Each row is a point on a landscape with many valleys, with its height.
A ball rolls from a point to whichever of its 2 nearest points has the largest drop for the distance, and stops where none of them is lower. Distance is the straight distance between rows; heights are no part of it.
(119) height 4.56: [ 58  35  15 -13  -2  13  58   7   7  -8  -2  -2  13 -55  24  25  29  21
  10  -2  25 -59  28 -19  16 -44   3]
(419) height 2.77: [-13  39  22  57  45  -7  -7 -22 -27  30 -53  -8   2  -7 -50  13 -39 -35
 -10  12  -7  17   1  -9   5  -1  14]
(501) height 4.16: [ -3  -3 -20   7  -5  -3 -20  30 -42  52 -41  -3 -43  74  39 -53  45  27
  19 -28 -25 -31  11  28  15  13   1]
(1455) height 3.18: [-26  37 -23  62  46 -15  20  -1 -35  23  -6  46  -8   6  13  -7 -20  -4
 -21   5  34  -1   1  31 -38 -30  14]
(1194) height 3.90: [-66  65 -47  13  66 -28   5 -21 -11   0 -11  19   7 -27 -18  78  -8  -8
  28  46  54  37 -22 -32 -18  40  -7]
(449) height 6.26: [-27 -11  14 -40 -17  -6  15 -12 -13  -3  23  70  -8  52  26  -9 -11 -41
  35  -1  67  57  24 -15 -84 -19  14]
(1040) height 5.50: [ 37   1  46 -28  -8  -2  -4  -6  20  36 -21 -19 -30  -3  19  40  -3 -17
  31 -40  -3 -12  30  19  -7 -25  34]
(104) height 2.55: [-68  73  25 -36   6 -19  11 -33 -38  24 -34  29  -6  42  29  52 -25 -54
  28 -13  26   3  26 -45   8  28 -11]
(710) height 2.87: [-89  15 -33 -25  22  -6 -14 -16  15 -59   6  -3   0  20 -49  59  -5 -29
  45  35  38  34  -8 -34  -9  51   6]
(1745) height 6.47: [ -4 -26  27 -40 -18   1  26  -5 -28  23  16  58   7  13  -1 -44 -26 -33
  13  17  36  68   3   4 -72 -10   0]
(729) height 4.85: [ 53  17  33 -43 -42  -4  63   1   4  34  12  17 -10 -52  42   0   2  22
 -15 -29   8 -28  19   6   7 -53   9]
(49) height 4.21: [-66  70 -25 -14  10 -40  -2 -35 -31  42 -22  30 -19 -34  13  25 -54 -13
 -50  -7   2  22 -29   9  30  40  -1]
(838) height 6.19: [ -6 -17   8  11  13 -12  13 -32   7   5  37  28 -11 -43  -3 -21 -43  26
 -56  -8  16 -22   7  51   0 -28  14]
(1210) height 7.36: [ 50 -24  10  42  17  23 -21  15  -6  48  -8 -18  -3 -21  33 -79   2  29
  11  11 -19 -28  10  36   7 -33  11]
(668) height 6.35: [  3 -13   8  12  16 -19  -8 -27  -1  40  -4  13 -42 -41  10 -33 -33  34
 -52 -25  -5 -40  18  70  26  -7  17]
(228) height 3.01: [ 33 -12  11  13 -31  27 -12 -11  20  -5  49 -49  36 -26   6 -74 -17  48
 -48  11 -42 -35  -8 -45  52 -23 -51]
(349) height 4.23: [ -6   5 -17 -45  15   7 -40  16  15   2  -4 -33  -6 -19  11  27 -25 -13
  74  28  36  64 -20  16 -20  16  30]
(1145) height 5.06: [-46  34  -5  12  21  30  -5 -20  -8 -50 -10 -64  29  30 -25  23  -1   7
  30  26  17  -7  -1 -63  42  18 -51]
(572) height 2.79: [ -8 -15 -22 -14  -8   4 -20  14  53 -55  24 -22  -2  31 -13  64  -7 -24
  23 -22  16  22  -1  -2 -28 -19  34]
(1660) height 5.00: [-18 -30  13 -31 -32  -1   4   2  -9  17  20  52 -24  73  32  -3  13   4
  -8 -59  -8 -34   5  14 -17  -4   4]
(1650) height 6.63: [ 13  27 -17 -10   3 -16   1   3  16  10 -18 -24  -6 -68 -14  14   3  39
 -22  10  -3 -26   1  27  51  27 -12]
(1494) height 3.46: [-11 -66   3 -17 -24  -2  18 -13  35 -64  62  21   2  14 -15  -5  10  13
 -44 -19  -7 -56   6  23   6 -11 -11]
(837) height 3.62: [ 40 -55  10  19 -37  28 -31  26  -9  10  11  10  38   7  -6 -42  18  -6
 -20  -4 -71  11 -49 -27  -4  20 -14]
(652) height 6.04: [ -1 -14  55 -39   3  12  33 -42   3  -8 -19  29   7 -70 -48   9 -24 -50
  20  45  13   1  25 -19   3  18  -3]
(760) height 4.26: [ 25  52  -5  27  58  -3  -4  15  12   8 -47 -11   2 -23  -7  86  13  -4
  34  -2  51   2  21   4 -19 -20  24]
(1255) height 5.49: [  7 -16  17 -10   6  31 -13  -1  15 -53 -23 -37   9  27  -9  10  34 -14
  48  10  11 -41  30 -18  32  23  -9]
(1165) height 4.33: [ 17 -23  32  23 -15   5  73 -37  17 -55  51   9  21 -41 -40  13  -1  -2
 -36   9  -5 -35   9 -51 -11 -53  -1]
(797) height 3.40: [-10  -9  13   4  -4  30 -22 -35   9 -11  47 -54  33   3   4 -50 -40  39
 -23  12 -19 -24 -11 -49  42 -13 -61]
(402) height 3.94: [-54  -4 -23   9   7   7 -32  25 -26 -17 -16  -4   1  87 -22   0   8 -38
  22  -4 -11  26 -39 -26   6  46  -2]
(1381) height 5.15: [ 40  21  32 -38 -18  -8  29   2 -19  64   1   8 -11 -29  55 -22 -19  15
  26 -10  28  18  22  25 -27 -41  14]
(1358) height 3.89: [  1 -38  -1 -20 -31  32   2  12 -19   7  32  22  21  33   4 -32  -4   2
 -13 -15 -32  17 -39 -23 -31   2 -23]
(1292) height 3.81: [-35  26 -17 -64  16   6 -42   6  14 -13 -14 -17 -17  30  19  50   1 -28
  89   3  57  41   4 -10 -24  25  28]
(1254) height 5.51: [ 41 -22  44 -33 -49   7 -17   3  -1  80  19  -1 -14  19  54 -13 -20  19
  -1 -57 -41  33 -12   1 -39 -30  16]
(381) height 3.42: [-69  10  -8  34  14 -31 -20 -39 -17   0   3  22 -14  15 -30  12 -57 -32
 -65 -16 -18  17 -15   4  11  19   6]
(1774) height 6.83: [-28 -23  10  29  43  14 -21 -28  -2 -29   2 -12  14   2 -62  -3 -33 -35
  26  47  12  27   0  -7 -24   2   5]
(963) height 3.53: [-116   22  -56   -6   33  -21  -22  -28    8  -56   34   14    0   15
  -11   47  -18  -20   12   30   48   15   -8  -10  -13   39    4]
(634) height 5.90: [ 74 -42   5 -57 -65  23   3  26  -4  28  20 -12  -4 -10  76 -66  40  27
  34   8 -39  23  -9 -19 -11 -14 -17]
(1305) height 5.37: [ 22  -9  69 -13  -7 -11  -5 -17  35 -10 -22 -17 -18  22 -15  57  13 -25
   7 -50  -5 -58  60  18  20  -5  33]
(552) height 4.55: [ 22  63   6 -13  63  -5  15  -1 -11  45 -37  15  10 -50   9  65   1   7
  46  24  70  15  16  -5 -27  -4  -4]
(387) height 4.39: [ 20 -51  -1 -30 -19   0  -8  22 -13  26 -15  10 -37  42  43 -48  49  14
  38 -19 -21 -29  19  41  -5   6  12]
(454) height 7.14: [ 49 -58  55  20 -10   9  20  -7   1 -12 -15  42  11 -58 -22 -39  12 -56
   1  46 -30 -10   9   7  -4   8  12]
(961) height 6.31: [ 59   0  51 -17 -25  46  39 -10 -32  16  12   1  41  31  39 -35   8 -13
  24  -1  10  38  -2 -77 -56 -55 -27]
(479) height 4.05: [ 19 -26  -4   4 -17  -6  61  -6  25 -64  22  21  10 -60 -32   7  28  -5
 -33  28  -5 -45  12  -5  18  -8 -11]
(948) height 5.77: [ 12 -22 -19  58  19   6 -20  31  23 -18  14  -4   7  46  -4  16   4  -7
  -8 -25   6   9  -7  33 -43 -47  39]
(31) height 6.58: [ 28  37 -35  11 -40  28  21  45 -11  29   2 -18  18  23  34 -13   4  23
  -7 -14 -30  27 -50 -37  -3 -36 -24]
(1680) height 7.58: [ 23 -26  -6  13  -1  12 -64  30  30 -22 -27 -84  12 -19  -5 -32  26   3
  42  46 -34  17 -13   0  58  48  -1]
(1361) height 4.58: [-15   7   3   9 -23  34  23 -27  -7 -14  21 -23  26  31 -37  25 -26 -29
  10   5 -37  59 -32 -92 -34  -7 -17]
(857) height 5.47: [-30  56 -14  -5  -8   1  29  17 -44  20 -34  23   4  59   0  20   5 -50
  30   1   8  60 -22 -52 -31   4  -2]
(1051) height 2.54: [-44  23  11  24 -18  -6  49 -39 -28  -3  16  46   3  40  -9  14 -16 -20
 -61 -33 -17 -20  -6 -49  -7 -15 -26]
(1333) height 5.36: [ 55 -16  39 -41 -48   5  20  12 -19  58  -2  16  -1  10  52 -38   4  -6
  13 -24  -3  40   6  10 -46 -25   6]
(1563) height 6.16: [ 57 -39   5 -43 -25  20  47  21   2 -27  23  31  10 -25  35 -37  26 -18
  33  39  42  48  16   1 -65 -42  13]
(1704) height 5.82: [-31  17 -25 -26  43 -15 -35  -8 -11  45   8  -7 -19 -36  43   4 -41  36
  36  20  42  20  -5  50 -10  16  12]
(1348) height 6.55: [-21  -2 -11 -34  -2 -20 -14 -32 -12  52  -8  11 -42 -47  11 -51 -37  39
 -34  -3 -17 -21   0  55  39  28 -10]
(114) height 6.01: [ -1 -13  -8  -3 -16  -1  -3 -17  24  17  52 -12   3 -44   9 -22 -61  28
 -47  -3 -10  12 -28  29   5 -28   3]
(1364) height 5.81: [  3 -42  20 -56 -21   3  14  -8  33 -28   2  35  -4 -29 -25  14   0 -45
  24  17   4   7  14  14 -10  13  18]
(768) height 5.16: [-40  35 -22  25  42 -10  62 -31 -22 -24  -3  45  -6 -17 -41  34   5  -8
   1  31  39 -18  28 -29 -26  -1  -9]
(1731) height 5.17: [  6 -59  37 -41 -40  17  -3  12 -42  30  17  60   1  75  27 -25  34   9
  -9 -70 -30 -36  -4  -9 -48  21 -10]
(1378) height 1.79: [ 72  -2  -6  16 -57   6   8  51  24  34 -18  -7   4 -46  21 -15  15  -8
 -20  -3 -58  28 -28  13   6 -19  17]
(867) height 2.88: [-20 -15  24  12 -28  -4  30 -14 -22   4   4  55  -3  56 -14   4   8 -12
 -82 -60 -38 -48  -7 -23   2   3 -14]
(354) height 3.05: [-18  16   7  63  20 -17 -18 -25  -9  11 -28  -1   1  -6 -70   1 -48 -25
 -59  -1 -29  27 -10   5  11   1  13]
(1060) height 3.59: [  0 -31  27 -18 -26 -27 -20 -14  54 -76  40 -35  17  -9 -49  45  -7  -3
 -50 -20 -23 -12  22  20  31   6   0]
(1491) height 5.08: [ 21  28  25   5  47 -24 -35  -5   5  22 -68 -42   1 -30 -24  43  38  28
  17   0   5 -56  43  17  57  53 -12]
(421) height 6.91: [ -8 -23  25  27  29  23   3 -19   2 -30 -13  -9  14  31 -63  23 -11 -63
  39  19  -4  37   7 -39 -36  -8  11]
(181) height 5.74: [ 75 -43   1 -18 -64  18 -15  27  27   3   8 -52  -4 -13  69 -20  48  20
  28 -11 -69  -7 -11 -28  26  -9  -7]
(1439) height 3.43: [-56  25 -22 -31  13   0 -30   1  13 -40 -21 -10  -6  55 -20  69  -2 -55
  66  -3  37  38  -1 -39 -13  27  30]
(1526) height 3.38: [ 27 -56  10  48 -19  15 -20  -1 -13   3   3  20  22   1 -34 -72  18   8
 -75 -11 -70 -33 -21  -8  14  25 -29]
(1144) height 2.06: [ 71  -4  19  20 -38  -3  36  28  24  16  -7  24   2 -61   5  -9  10 -17
 -41 -10 -37   2 -11  30   0 -34  31]
(1299) height 5.68: [ 29 -12  -9  30  19   4 -33  40  15  11 -32 -10 -12  36  -6  18   4 -36
  26 -28  -7  12   2  41 -20 -13  58]
(1519) height 3.78: [ 33 -21  26   2 -41  -5 -22   3  57 -66  33 -63  36 -17 -20  17  12  11
 -35  -7 -46 -12  10 -14  51  -6 -25]
(1569) height 5.69: [  9  31 -21  -4 -26   4  72  26 -36  -2 -19  46   1  31  -7  -8  25 -39
  14  14  15  65   3 -42 -72 -18   2]
(718) height 4.74: [ 10 -41  42  44  18 -14   0 -16  12 -33 -19   9   7 -20 -69  -7   6 -31
 -31  16 -10 -32  28  30   7   7  17]
(1743) height 6.80: [ -3  43 -23  -1   5   6   4   0 -11  31  -6 -22  -2 -34  19 -14 -23  40
  -9   6   4  -7 -11   5  32   1 -21]
(714) height 3.77: [-25  17 -15  21   8  13  -9 -32  -6 -11  45 -34  18  23  34 -39 -29  53
 -33  -4   6 -40   0 -30  33 -21 -42]
(636) height 7.00: [ 31 -45  34  14  -7  21  -2   0  -4 -33 -36   9  17  -1 -48  -1  24 -85
  47  41 -32  39  -5 -42 -13  30  15]
(1619) height 2.36: [-22  40  11  16  38   5 -14 -14 -42  47 -36   6   1   4 -11 -16 -45 -28
  22  19  14  30  -4   2  -5  10   2]
(913) height 4.30: [ 49   6   2   5  -8  -2  36  13  31 -49   0 -19  19 -56  -8  24  45  26
 -14  18   1 -67  26  -1  43  -9 -14]
(919) height 3.41: [  0  38 -37   8  11  -5 -21  21  36 -18  13 -62   4  -2  18  56 -20  29
   8  -5  13  15 -14  10  10 -18   8]
(774) height 4.38: [ 22 -20   5  44   8  30  30 -10   0 -21  57 -11  39   2  -4 -28 -17  12
 -16   6   0  -5 -24 -43 -31 -70 -12]
(983) height 3.52: [-32  24 -15  28  13  -6   9   2 -38  43  12  40 -10  38  49 -25 -21   4
 -27 -15  10   8  -9  21 -25 -33  -1]
(391) height 5.32: [ 13 -35  16  19 -23  18  -4  29 -52  26  11  67  20  64  12  -7  40  15
 -49 -73 -43 -16 -32 -16 -76   0   1]
(866) height 3.98: [-16 -14 -14  22 -23   3 -34  11  28 -66  44 -63  37  28 -31 -21   9  36
 -47  -3 -38   1  -8 -11  49   9 -49]
(1261) height 5.59: [-19   3  21 -52 -24  -5  68 -16 -14 -18 -20  82 -15  21 -28  12  28 -50
  21  -5  39   6  51 -29 -45  -2   2]
(1545) height 4.54: [ 36 -42  31  20 -18  20  44  -7  13 -27  68  13  26  -1   7  -7  11   8
 -28 -24  -3 -28 -11 -33 -33 -69   4]
(317) height 4.82: [-31 -26 -22   0   0 -24 -24   6  -1  10  23  32 -41  65  37  -1   0  17
 -12 -47   4 -35   9  59 -18  -8  27]
(540) height 3.28: [  2  36 -39  23  38  -1  53   6 -34  -2   1  35  -4 -30  11 -17  22  42
 -18  18  50 -56   7   7  11 -18 -22]
(1146) height 8.34: [-31 -12   0 -28 -27 -47 -43  -4  10  13 -19 -36 -53  48   2  29   6  20
  -6 -50 -40 -33  19  37  48  41  19]
(134) height 5.87: [ 16 -25 -20  20   4  12  25  19  33 -37  42  28   3  13  13  14  15  -5
   7  -9  36   0   6  17 -62 -69  41]
(1447) height 5.83: [  1 -15   3  -6 -36  -7 -24 -25  16  43  54 -20  -9 -10  28 -19 -69  46
 -57 -45 -47  10 -31   8  10 -25  -8]
(85) height 5.38: [-43  10 -14 -46  42 -25 -21 -42  -5  19  31  -6 -23 -29  45  15 -25  55
  25  14  47 -35  23  36  12  20 -12]
(1308) height 6.45: [ 39   8  -8  -9 -22  55   7  28 -23  12  18 -25  32  51  55 -24   7   9
  32  -7  -2  46 -30 -61 -36 -42 -28]
(321) height 3.75: [  2 -39 -37 -18 -30  -5  39  10  34 -64  45  25  -1 -32 -15  -3  17  23
 -47   6  -5 -46  -6  29  19 -11  -4]
(1147) height 5.39: [-25  13   5   3   4  -1  79 -14 -20 -29 -22  68 -13   8 -43  22  29 -34
   1  10  24 -24  36 -21 -29   0   0]
(229) height 4.59: [-24  10   3 -42  -1 -11 -37   3  -1  47  -1  -9 -15   5  13   8 -64 -30
  35   1   7  68 -23  24 -19  10  35]
(601) height 7.27: [ 49 -40  42  24  12  10  17   6  -5  25  -7  32  -6 -31  12 -54  15  -3
   5   6   9 -33  23  48 -18 -37  33]
(504) height 8.41: [ -6  -3  34  -6  -7 -39 -51 -25  25   6 -21 -49 -17  -4 -29   8 -17  16
 -33 -32 -37 -27  34  40  62  34  -2]
(400) height 4.48: [-65  18 -59  43  39  -1   2  13 -20 -46  -8   9   1  46 -11  -3  24   9
   3  21  33 -20  -7   1   9  22 -14]
(1132) height 3.10: [  2   9 -23 -13  -3  -1  -3  12  61 -58  37 -48   6 -14  -4  75  -7  18
   3  -2  21   8  -1   2   1 -28  16]
(622) height 0.87: [ 29 -11   7 -28 -14  12 -16  27 -20  50 -35  -3  -4 -13   8 -51  -4 -20
  42  25 -11  51 -17  25  -4  19  15]
(644) height 4.42: [-49  34 -24  32  18 -33 -64 -11   3 -37  19 -74   5  16  -9 -24 -11  64
 -60 -12 -14  -3  15  16  77  27 -50]
(1386) height 4.25: [ 13  -7 -40  50  51  -9  26  14   1 -42 -18  15  18 -67 -52 -23  43  30
 -23  54  26 -42  10  30  17  15 -15]
(1703) height 5.62: [ 57 -60  -3  18 -37   8 -26  24  29   8  21 -48  -1  20  44 -26  41  49
   0 -27 -63 -35  -1  16   8 -22   8]
(1580) height 4.52: [  3 -39   2  31  32   0  12  -6   2 -40 -27  22   1 -54 -53 -34  31  -5
 -17  54   2 -44  17  36  29  35 -12]
(1266) height 6.09: [ 61 -47  25 -70 -58  -4  14  16   3  31  -8   9 -32 -41  57 -46  35   8
  48  16 -22   0  22  29   0  10   6]
(1722) height 6.82: [-32  27 -46 -15  -7 -23 -16 -26  -5  21  -2 -12 -31 -54  -2 -42 -38  51
 -76  -7 -21  -6 -23  21  70  43 -32]
(1413) height 4.80: [-52  31 -54  51  75 -22  18  -4 -25 -31 -19  30  -1  -5 -33  29  23   9
 -12  30  52 -35   9  12  -5  21 -16]
(1306) height 3.23: [-63  60 -11 -25  42 -24  -5 -12 -19  11 -39  35  -8  10  -9  69  -5 -37
  37  14  57  15  11 -19 -10  47  12]
(539) height 4.68: [-20  62 -31 -16  29 -39   5  -2 -30  62 -43  45 -30 -55   1  28 -26   5
 -32  -1  25  25 -17  38  15  39  12]
(1628) height 1.43: [ 52 -14  -4  -9 -33   6 -18  40  17  31 -23 -23  -3 -47  10 -20  -2 -18
  26  22 -42  45 -29  28  14   9  28]
(981) height 3.22: [ 25 -87  34  -2 -23  10 -16   0  33 -51  50  14  17  26 -16   6  29 -12
 -24 -31 -21 -30   5   4 -25 -11  12]
(1766) height 3.39: [ -1  -6  17  16 -11 -21 -20   1  60 -65  55 -53  14  21 -16  60 -13  18
 -37 -37  -2  -5  26  17   4 -41   8]
(1459) height 3.12: [ -3 -37  15  16 -21   6  10 -11  -9  -3   3  23   4  26 -30 -26   3  -5
 -63 -29 -39 -39  -5   4  15  12 -20]
(599) height 7.43: [ 25 -22 -21  56  34  31 -14  27 -15   5 -11 -11  11  12   7 -77  22  18
  12  20   3 -36   2  26   9 -18  -7]
(1158) height 6.32: [ 73 -60   8 -22 -45  20  25  34  18 -45  10  43   4 -43  29 -29  47 -51
  35  48 -11  36 -12  -4 -37  -9  14]
(687) height 5.53: [ 40 -27  -9  25 -30  18 -11  41   5  25  13 -12   4  52  32 -17  36  34
 -24 -52 -50 -28 -20   3  -8 -24   0]
(550) height 5.67: [ 30 -26  30 -17 -44   8 -25 -19   8  73  40 -34  -9   2  48 -27 -34  52
 -20 -48 -61  -5 -16 -10   4 -32 -11]
(295) height 7.52: [ 17 -35  -7  39   8  31 -46  27   0  -5 -21 -39  10   5 -12 -79  32  10
  18  38 -30 -23  -8  22  44  37 -13]
(470) height 5.99: [ 61 -26 -11   4 -11  16  50  30  31 -45  32  25   4 -45  20  -1  36  -6
  18  19  36   0  11  10 -44 -70  36]
(108) height 5.61: [ 52 -17  36  11  -9  10 -16  26  10  26 -20  -8  -9  45  14  23  16 -36
  15 -57 -23   9  10  13 -28 -32  43]
(1197) height 4.83: [-82  14 -41 -24  59 -40 -38 -49   3 -10  36  11 -21 -28  32  28 -26  43
 -17  20  51 -28   3  37  26  53 -19]
(578) height 8.22: [ -9 -23 -58 -35 -31 -17 -15  57  27 -40 -10  -4 -32  27 -12  15  47  -6
  15  -8 -10  -5 -17  39  22  42  33]
(257) height 4.81: [-25  25   1  24 -10  29  18 -25  -8 -38  -2 -50  32  34 -45  23 -13 -20
   0  13 -28  18 -16 -98  15   5 -42]
(1484) height 3.71: [-51  15 -15   4   6  -2 -38  10  -5 -16 -16 -20   5  80 -25  47 -19 -56
  31 -15  -4  48 -26 -41  -5  22  22]
(1482) height 5.92: [ 22  31  24  -8  -3   6  83  -2 -45  13 -45  41   6 -20 -28 -12  18 -40
  26  42  30  45  30 -36 -42  -7 -10]
(999) height 4.27: [-12 -13   8 -34 -32  40  43 -14  -9 -20  26  14  19  10  -9  -6  -8 -28
  17  18  -2  33 -21 -60 -28  -9 -30]
(1187) height 7.51: [ 28  36  47  22   9  29   6 -23 -31  80 -24 -12  12  -4  22 -56 -38   9
   0  -7 -12  -2   8 -20   8 -37 -18]
(813) height 8.14: [-49   7 -49 -23  21 -14 -36  38  17 -32 -16  -7 -20  30 -19  27  14 -10
  44   9  29  16 -24  29  13  53  34]
(1007) height 6.48: [ 10   6  -7  -6  26 -16  -1  -3  30 -21 -19 -15   9 -85 -46  37   3   8
 -12  39   9  -9   2  15  41  40  -7]
(1063) height 6.14: [ 34  26  33 -27 -17  21  71  -9 -38  12 -10  20  22   0  27 -33   8 -11
  28  23  41  27  20 -51 -37 -41 -27]
(10) height 2.64: [ 47  -1  10  17 -54   5  11   1  38   2  43 -33  20 -25  13 -27  -5  47
 -73 -36 -56 -32 -10 -21  38 -40 -21]
(1107) height 4.91: [-22  27  35 -45  -7  -6   1 -25  -4  25 -12  21  -3   7  -1  37 -54 -52
  33  -5  29  56   8 -20 -37  -5  22]
(611) height 7.77: [-34  18 -31 -23  17 -15 -68   8  29  -1  -3 -75 -13 -31 -10  14  -8  47
  36  29   6  37 -36  23  51  57   8]
(1712) height 1.86: [-62  61  12 -12  -1  -8  21 -50 -36  15 -12  22   3  27  20  26 -29 -26
 -23 -15   3 -18   6 -47  25  14 -31]
(62) height 4.20: [-61  24 -44  34  12  16  -9   9 -25 -24   3 -12  11  64  -2 -12  -1  -9
  -6  11  -3   9 -29 -32  11  20 -27]
(693) height 5.95: [-54  21 -14 -61 -12 -27  41 -11 -15 -16   3  85  -8  21  11  11   3 -32
  35  18  84  33  41 -19 -66   8   0]
(932) height 2.34: [ 62 -18  22  21 -43  -8  16  17  41   5  19 -15  -3 -38  23   5  17  23
 -49 -41 -43 -40   2  30  21 -49  26]
(695) height 4.22: [-101   18  -39   -6   54  -53  -61  -36    9  -30   23    5   -9  -16
  -13   46  -34    5  -14   19   45   11  -11   34   15   65    4]
(1424) height 7.06: [ 32 -53  30  40 -20  19  20  -3   4 -36 -18  20  24 -15 -48 -23  31 -63
   2  37 -58  -1  -4 -43  -1  25 -11]
(437) height 6.73: [  2  68 -33  -2 -23  14  26  23 -33  48 -11  -8  -4  13  52 -35   4  36
  -8  -9  -6   5 -17 -21  18 -25 -34]
(1666) height 5.14: [-31  13  39 -12 -14  -9  13 -24 -23  40   3  53   1  51   3  20 -39 -55
  -8 -37   6  45  -5 -29 -57 -19  16]
(1011) height 4.10: [-22  15 -23  33   9  20  10 -19 -17  -6  52 -12  31  38  41 -26 -34  25
 -22  -6  11 -11 -26 -44  -7 -54 -34]
(1718) height 4.60: [  0 -46 -18 -13  -4 -13 -28  22  -1  20   6  -4 -54  68  59 -14  39  35
  46 -40   1 -29  26  54 -33 -24  30]
(593) height 5.31: [  6  33  19  -6 -23   6  14  10 -39  48 -31  18  12  59   5   6 -19 -45
   7 -30 -22  59 -23 -48 -41  -9  -4]
(1272) height 4.67: [-24  45 -15  17  16 -44 -75 -12  13   5  -1 -97 -26   2   7   0  15  91
 -21 -15 -21 -24  35  23  69  21 -37]
(218) height 5.11: [-27  46 -31 -40   0 -36  17  13 -28  51 -11  46 -24 -55  13  -5 -33   4
  -9  21  33  56 -23  42 -15  26   5]
(1515) height 6.25: [ 74 -39  11 -57 -59  10  17  28  28 -32   8   5  -9 -59  53  -8  43 -23
  44  26 -11   9  -2   1   7  -1  10]
(766) height 8.03: [-56  15 -52 -35  53 -23 -50  30  11  -6 -14  -9 -24 -12 -12  31  20  22
  60  29  55  24 -34  33  14  74  24]
(1576) height 6.28: [ -1   9  12  -8  18  -8  22 -38  14 -21 -19   5  15 -97 -77  46 -13 -30
   2  52   0  15   9 -18  14  36  -4]
(472) height 1.61: [-10  12   3 -20  11   3  -8  15 -36  44 -54  15 -10 -18 -21 -42   1 -18
  35  33   9  24 -13  19  24  48   8]
(1739) height 4.92: [ 10  -3  31  46  67 -17  -2 -20  16 -20 -25   8   6 -51 -69  37  -2  -5
  -9  25  35 -28  45  29  -4   1  21]
(645) height 2.72: [ 19  59 -23  62  42   6  35  18 -44  36 -36  34  -3 -21  16 -31   6  29
 -19   8  32 -27   6  22  -2 -37   2]
(103) height 4.90: [  6  30  18  17  52 -22 -59 -12  12  -4 -27 -90   4  -4  -6  34  23  67
  18  -3   6 -44  54  13  60  22 -30]
(456) height 7.90: [-30  12 -46  -5  64 -32 -62  18  26  -1  -1 -39 -13 -37 -15  40  13  52
  32  33  48  15 -23  44  27  64   3]
(921) height 7.66: [ -4   5  -9  -8  -6   6 -62  11  25  12  -7 -99   0 -21  -3 -18 -11  31
  34  20 -27  20 -16   6  57  32  -9]
(204) height 5.43: [ 17 -31 -16  45 -12  14  12  38 -17   1  21  41   8  59  13 -13  33  15
 -45 -52 -26 -22 -31   3 -47 -36   8]
(1577) height 4.49: [-25  66 -34 -11  47 -20  29  -1 -20  27 -19  42   8 -61 -11  47 -10   0
  29  54  63  55 -15 -16 -31  18 -12]
(1332) height 7.44: [ 44 -12  33  27   3  35 -22   5 -23  64 -17 -15  10  26  23 -48 -11   3
   8 -22 -28  -3  -1  -4  -8 -24   0]
(82) height 4.18: [-48  14 -34  39  -7 -10 -40  -3   8 -44  29 -43  15  44 -30 -21 -16  33
 -68 -14 -30   4 -22  -5  50  26 -47]
(758) height 3.79: [-59  38   3 -11  -3 -43 -24 -47 -12  34  -5  16 -25  -1  12  21 -65 -13
 -66 -35 -22   7 -13  20  38  30   7]
(1761) height 6.65: [-13 -35  20  -1  17  12  16 -22 -11   9  12  44   5 -16 -40 -27 -40 -37
  21  35  12  44  -9  11 -51 -13  19]
(998) height 3.76: [ -2  58  -4  25  21  -1 -37   0   3  49 -12 -64  -4  19  41  32 -44  15
  19 -19  -1  18  -5   2  11 -22   9]
(903) height 3.80: [  6  33 -58  42  49 -14  45   2  -7 -22   6  30   4 -69 -22   8  17  60
 -53  23  30 -43   2  16  14 -10 -17]
(891) height 4.02: [ 25  62  -8  45  20  16   3  26  -1  17 -45 -39  11  21   4  44   0  -9
  19 -12   6  14  -5 -21   1 -31  14]
(350) height 8.28: [ -4 -26 -39 -32 -35 -38 -30  43  38 -12  -7 -34 -47  20   4  30  32  25
   7 -32 -42 -15   0  56  39  35  35]
(1777) height 5.30: [-35  19 -14  -2  46  17 -24  -1   3 -31 -16 -45  12  18 -10  21  21  18
  46  26  38 -27   9 -14  41  37 -28]
(1647) height 5.63: [ 20 -39  28 -51 -17  30  12  -7  15 -48 -13   5   1  12  -4   5  37 -46
  51  18   3 -24  26 -27  11  19  -9]
(1342) height 3.03: [ 13 -61  12 -15 -23  14 -19   5  52 -67  27   1  12  34 -30  41  18 -39
   9 -18  -7  10   2 -17 -31 -13  29]
(1584) height 5.25: [ 20  15  47 -11  26 -10  -8 -13   9   4 -52 -30 -16   4  -1  44  30   2
  30 -23  10 -77  66  14  38  16   6]
(304) height 3.85: [-10  -9 -19  21   2  10   1  19 -46  47 -11  43 -10  48  26 -74   8  17
 -17 -15  -7 -11 -15  32  -8   3 -16]
(1335) height 7.21: [ 62 -50  53  33  -1  12  16  -6  -2  -1  -8  29  10 -62   9 -62  19 -23
   0  29 -12 -51  25  17  14 -19   8]

Where does a ball stop that starts at each point below?
(539) | (622)
(1703) | (645)
(1739) | (645)
(454) | (1439)
(1718) | (645)
(1308) | (1439)
(1147) | (1439)
(1447) | (572)

Two balls start at each pair of points below. Name the first point that both come to, or write none.
(470) / (1165) | (572)
(1545) / (601) | none
(1272) / (1722) | (572)
